Each row is a point on a landscape with many valleys, with its height.
A ball rolls from a point to whichever of its 2 nearest points has the largest drop for the distance, and stops where none of them is lower. Distance is the straight distance between rows; heights are no part of it.
z_386 (h 45.3): [130 152  75 146 149  59 117 122 168  75 118 161  84 161 109  92 204 124
 111 115]
z_868 (h 51.6): [117 109 179 125 151 111 125  96 111 130 129  87 206 112 126 102 158 140
  94 180]
z_846 (h 57.0): [101 154  88 137 129  78 114 121 163 132 116 153  62 134 138 123 129 121
 136 121]
z_22 (h 14.5): [152 175 120 172 174 134 153 203 113 133 125 141 149 145 175 139 104 120
 174  91]
z_614 (h 48.4): [108 155  96 136 132  76  94 159  86 150 116  92 118 123  63 117 155 127
 114 102]
z_411 (h 22.7): [155 166 123 132 137 139 108 194  99 115 110 123 149 141  75 120 132 138
 128  83]
z_11 (h 12.2): [126 120 134 152 106 111  81 102 132 140 141 142 100 123 177 180  96  67
 170 162]
z_169 (h 61.9): [184 127 137 105 116 179 120 115 141  72 133 154 181 137  94 100 164 134
  96 160]
z_179 (h 45.2): [110  84 179 126 163 123 177  99 160 154 128  86 158 127 146  69 137 186
  71 152]
z_685 (h 31.5): [109  96 124  98 119  97  62  65 114 150 146 101  92 106  88 145 147 114
  84 182]
z_420 (h 28.8): [131 149 106 151 126 109 112 175 143 138 113 164  61 125 179 158  84  86
 160 119]
z_674 (h 55.6): [140  64 172 117 121 147 106  99 108 137 147  98 178 115  83 128 126 132
  75 176]
z_514 (h 17.5): [111 121 101  75 114 156 199 112 178 128 123 154  65 123 154  93 130 180
 122  98]
z_661 (h 51.1): [119  91 172 125 138 167 179 147 115 172 125 100 184 121 114 130  92 163
 124  96]
z_662 (h 61.7): [115 131  75 130 111 100  96 123 164  98 112 173  23 147 158 129 137 101
 138 140]
z_584 (h 21.3): [ 73 157 128 143 160  87 145 109 120 168 119 115 148 117 137 108 136 152
 122 133]
z_29 (h 22.9): [ 81 128 106 130 114 112 102 136  93 197 127 121  79 117 123 166  79 107
 160 117]
z_338 (h 77.6): [ 98  85 166 130 131 116 158  39 149 136 156 107 177 119 171 126 123 130
 100 184]
z_928 (h 22.6): [134 157 113 111 147 135 191 153 153  77 106 154 146 151 108  74 169 174
 108  87]
z_808 (h 54.5): [117 146 172 152 146 147 170 125 109 138 132 106 218 137 178 117 130 136
 165 123]
z_341 (h 18.2): [149 191 131 153 158 141 127 210 100 142 114 124 156 141 123 132 122 139
 155  79]
z_957 (h 27.1): [146 174 100 151 152 106 117 197 114  89  97 128 135 149  99 106 155 127
 126  87]
z_522 (h 58.0): [172 120 148 125 116 180 145  88 154  88 131 151 177 131 153 127 116 117
 138 150]
z_819 (h 18.3): [ 61 127 120 122 127 103 145 137 112 215 127 112  94 111 138 145  78 138
 149 109]
z_104 (h 48.8): [101 108 167 125 173 108 145 100 132 128 133  84 195 124 134  71 163 178
  67 182]
z_248 (h 57.4): [155  86 159 107 121 173 131 115 124 119 135 123 179 121  92 126 125 131
  95 151]
z_35 (h 72.6): [105  65 147  85 103 138 104 106 111 162 139 109  79 117  95 143 114 129
  85 162]
z_774 (h 32.8): [ 98 132 115 114 129 106 173  61 186 136 132 160  96 118 170 120 119 149
 133 136]
z_936 (h 59.5): [166 128 139 106 119 168 140 146 118  99 121 123 171 138  75 103 144 150
  94 128]
z_483 (h 58.8): [166 154 109 156 133  90  43 128 128  79 129 127 113 110  94 144 168  92
 117 154]
z_961 (h 41.9): [114  96 162 126 150 127 202  69 175 141 136 116 157 119 173  88 127 174
 100 151]
z_153 (h 37.5): [128 135 145 125 123 126 168  81 160 131 130 153 132 123 164 122 119 135
 136 149]
z_602 (h 78.7): [ 95 110 156 144 130 110 159  47 139 153 150 116 174 127 185 140 112 117
 137 149]
z_925 (h 52.7): [137 137 119 150 129 128  68 170  74 156 127  98 125 112  67 148 124 111
 143 107]
z_387 (h 41.1): [129  97 144 104  99 144 146  65 160 125 149 145 120 119 153 140 120 121
 131 157]
z_369 (h 7.6): [102 129 103  95 124 126 204 145 159 128 118 134  89 134 131  87 133 196
 106  70]
z_554 (h 38.0): [106  88 105  93 128  92  70 111 101 148 155  90  94 118  66 120 164 143
  76 147]
z_903 (h 13.5): [122 171 146 173 185 106 135 158 112 139 122 106 188 134 187 127 140 123
 185 132]
z_410 (h 32.6): [144 180  95 164 152  88 125 174 158  74 102 167 116 145 130 101 171 119
 121  98]
z_36 (h 17.9): [133 120 154 176 145 147 113 137  94 136 173 117 184 147 174 172  99  79
 195 106]
z_739 (h 17.7): [ 88  87 147 104 114 160 155 137 106 187 118 114 114 111 130 165  74 134
 149  98]
z_642 (h 27.7): [165 132 118 110 101 165  92 185  87 112 115 126 136 133  51 137 132 124
 124  97]
z_990 (h 16.7): [108 170 150 161 172  94 128 119 115 150 117 105 187 118 156 118 146 138
 154 140]
z_185 (h 75.9): [115  56 170 113 111 130 128  53 143 145 161 101 138 105 136 140 110 123
  95 185]
z_37 (h 33.4): [134 114 112  88  97 146  93 160  96 127 135 105 106 137  54 132 138 145
  96 103]
z_754 (h 37.9): [ 87 129 132 122 151 107 205  86 178 155 129 138 114 122 174  95 125 175
 109 125]
z_991 (h 50.8): [122 149 122 133 140 107  74 151  69 144 124  71 150 112  50 131 156 127
 117 116]
z_597 (h 53.8): [115  76 177 132 142 125  97  80  95 149 150  81 193 110 107 136 145 121
  91 194]
z_804 (h 38.8): [123 164 101 158 151  89 138 119 185  79 111 176 113 144 142  89 200 125
 122 124]
z_125 (h 53.4): [ 87 154 161 149 169 121 184 145  98 181 120 101 192 137 167 117 107 146
 168 107]
z_526 (h 46.9): [120 102 141 108 148 134 163 129 145 111 130  99 148 140  96  82 157 182
  60 120]
z_227 (h 59.9): [178 142 143 131 122 163 123  86 158  68 124 165 172 128 132 113 156 119
 125 170]
z_91 (h 51.5): [121 152  73 130 124  63  85 132 153  93 115 148  58 150 108 116 174 122
 121 115]
z_130 (h 26.7): [ 89 144 101 113 118 113 184 110 163 163 120 157  82 123 168 118  90 143
 156 113]
z_836 (h 43.3): [130 123 125 101 152 104 146 134 127  87 135 107 160 153  86  69 198 186
  58 118]
z_97 (h 26.8): [144 117 144 112 105 190 150 160 108 145 128 132 143 128 116 149  91 130
 154  98]
z_966 (h 27.5): [107 150 101 161 126  98 102 167 116 177 124 134  71 122 155 167  81  93
 182 108]
z_622 (h 56.9): [153 138 109 146 119 108  34 146 106 116 123 118  96 106 102 169 139  80
 134 145]
z_656 (h 18.5): [162 115 145 176 135 149  86 145  93 115 177 128 154 131 178 192 105  57
 182 133]
z_523 (h 26.6): [110 164 115 142 146 101 142 134 140 134 112 145 136 131 120 101 140 148
 121 116]
z_592 (h 18.4): [139 130 121 129 106 120  82  92 140 121 139 150 101 116 133 153 111  95
 139 162]
z_988 (h 20.3): [192 146 119 144 124 141  77 151 142  54 114 162 127 136 109 129 165  94
 112 144]
z_239 (h 43.8): [ 89 129  84 110 130  63  90 124 110 144 134 106  88 127  71 124 155 143
  96 129]
z_895 (h 25.0): [127 107 118 106  93 122  61  77 127 125 148 126  85 113 107 158 140  92
 117 188]
z_799 (h 30.1): [159 139 131 113 105 199 163 175 124 120 119 146 151 136 105 126 108 155
 135  78]
z_891 (h 32.5): [131 155  97 117 135 103 128 143 130  97 121 125 135 132  78 100 164 152
  95 115]
z_942 (h 60.8): [133 141  91 148 127  74  44  87 133 104 137 126  84 111  99 133 161  93
 111 165]
z_257 (h 15.7): [112 155 157 185 166 116 127 144  90 148 158  97 187 129 190 145 116 109
 198 115]
z_82 (h 31.9): [173 126 124  98  90 191 159 134 163  87 115 172 106 126 148 126 113 117
 150 125]
z_651 (h 17.8): [139 178 123 157 162 130 169 171 144 143 107 154 132 136 165 122 105 141
 169  79]
z_60 (h 28.9): [163 154 129 119 119 176 179 150 156  92 103 152 159 139 114  93 136 166
 126  94]
z_207 (h 16.3): [157 106 134 162 110 141  88 138 118 116 159 143 111 133 198 197  91  43
 176 144]
z_244 (h 66.3): [119 125  77  98  97 125  98 124 121 112 107 140  18 139 129 140 127 104
 133 139]
z_448 (h 21.8): [118 158 115 142 123 124 166 138 149 147 107 154 105 131 175 132  87 127
 173  95]
z_814 (h 22.1): [114 106 130 102  94 169 134 161  95 168 114 127  86 126 111 152  85 130
 151 107]
z_855 (h 39.6): [145 102 144 117  77 163 139  70 145 118 149 141 134 121 181 163  91  93
 159 148]
z_598 (h 19.7): [195 123 126 138 121 162  88 182 117  89 135 165 112 134 142 173 105  73
 152 141]
z_358 (h 54.8): [149 135 112 136 106 136  60 176  91 143 118 122  86 117  96 168 106  87
 154 119]
z_756 (h 36.3): [165 110 133 109  84 189 136 127 124 108 132 154 110 127 159 165  94  93
 170 133]
z_491 (h 52.3): [102 143 147 131 146 136 181 153 110 179 122 114 163 124 135 123  96 160
 146  92]
z_401 (h 79.5): [ 79 128 148 166 134  98 150  72 109 170 155 111 181 118 207 147 109 109
 168 129]
z_333 (h 69.9): [106 108 102  92  89 139 100 123 107 140 132 121  52 132 100 143 121 118
 106 145]
z_931 (h 26.5): [148 136 114  90 104 178 171 134 174  98 112 165  82 120 146 111 128 153
 138 100]
z_615 (h 13.1): [ 83  96 144 116 125 122 149 124 116 188 134 103 107 117 112 141  91 149
 107 119]
z_282 (h 24.4): [166 137 109 139 113 138 110 172 146 104 113 161  80 128 153 157 101  91
 158 129]
z_524 (h 49.4): [129  95 150 110 140 159 175 149 125 148 122 107 151 129  98 106 118 180
  85 108]
z_150 (h 15.3): [116 148 103 107 140 128 185 169 132 114 112 125 125 144 100  94 138 176
 103  62]
z_950 (h 74.3): [117  27 164 103 100 150 113  78 122 161 149  95 109 109 107 150 107 128
  84 187]
z_80 (h 38.1): [141 137 108 111 144  93 126 130 119  70 124 133 144 160  67  90 208 158
  86 112]
z_628 (h 56.1): [155 137 155 150 130 155 148 108 132 102 130 130 210 139 175 121 133 110
 168 147]
z_712 (h 14.3): [187 137 123 124  92 156  71 157 125  76 117 157 109 135 112 150 130  87
 127 145]

Where does a ball stop that starts at each point below?
z_855 -> z_369
z_628 -> z_903
z_622 -> z_11
z_526 -> z_903
z_169 -> z_774
z_185 -> z_411
z_91 -> z_411

Call two points neighbours if one is among the 2 nearest of the other. Go from one point of each pair to the other, from neighbour to neighbour, staying as low as possible. Name the highest point that can't be avoided.
z_774, z_712 -> z_387
z_369, z_11 -> z_483
z_712, z_615 -> z_420
z_903, z_11 -> z_656
z_615, z_369 -> z_799
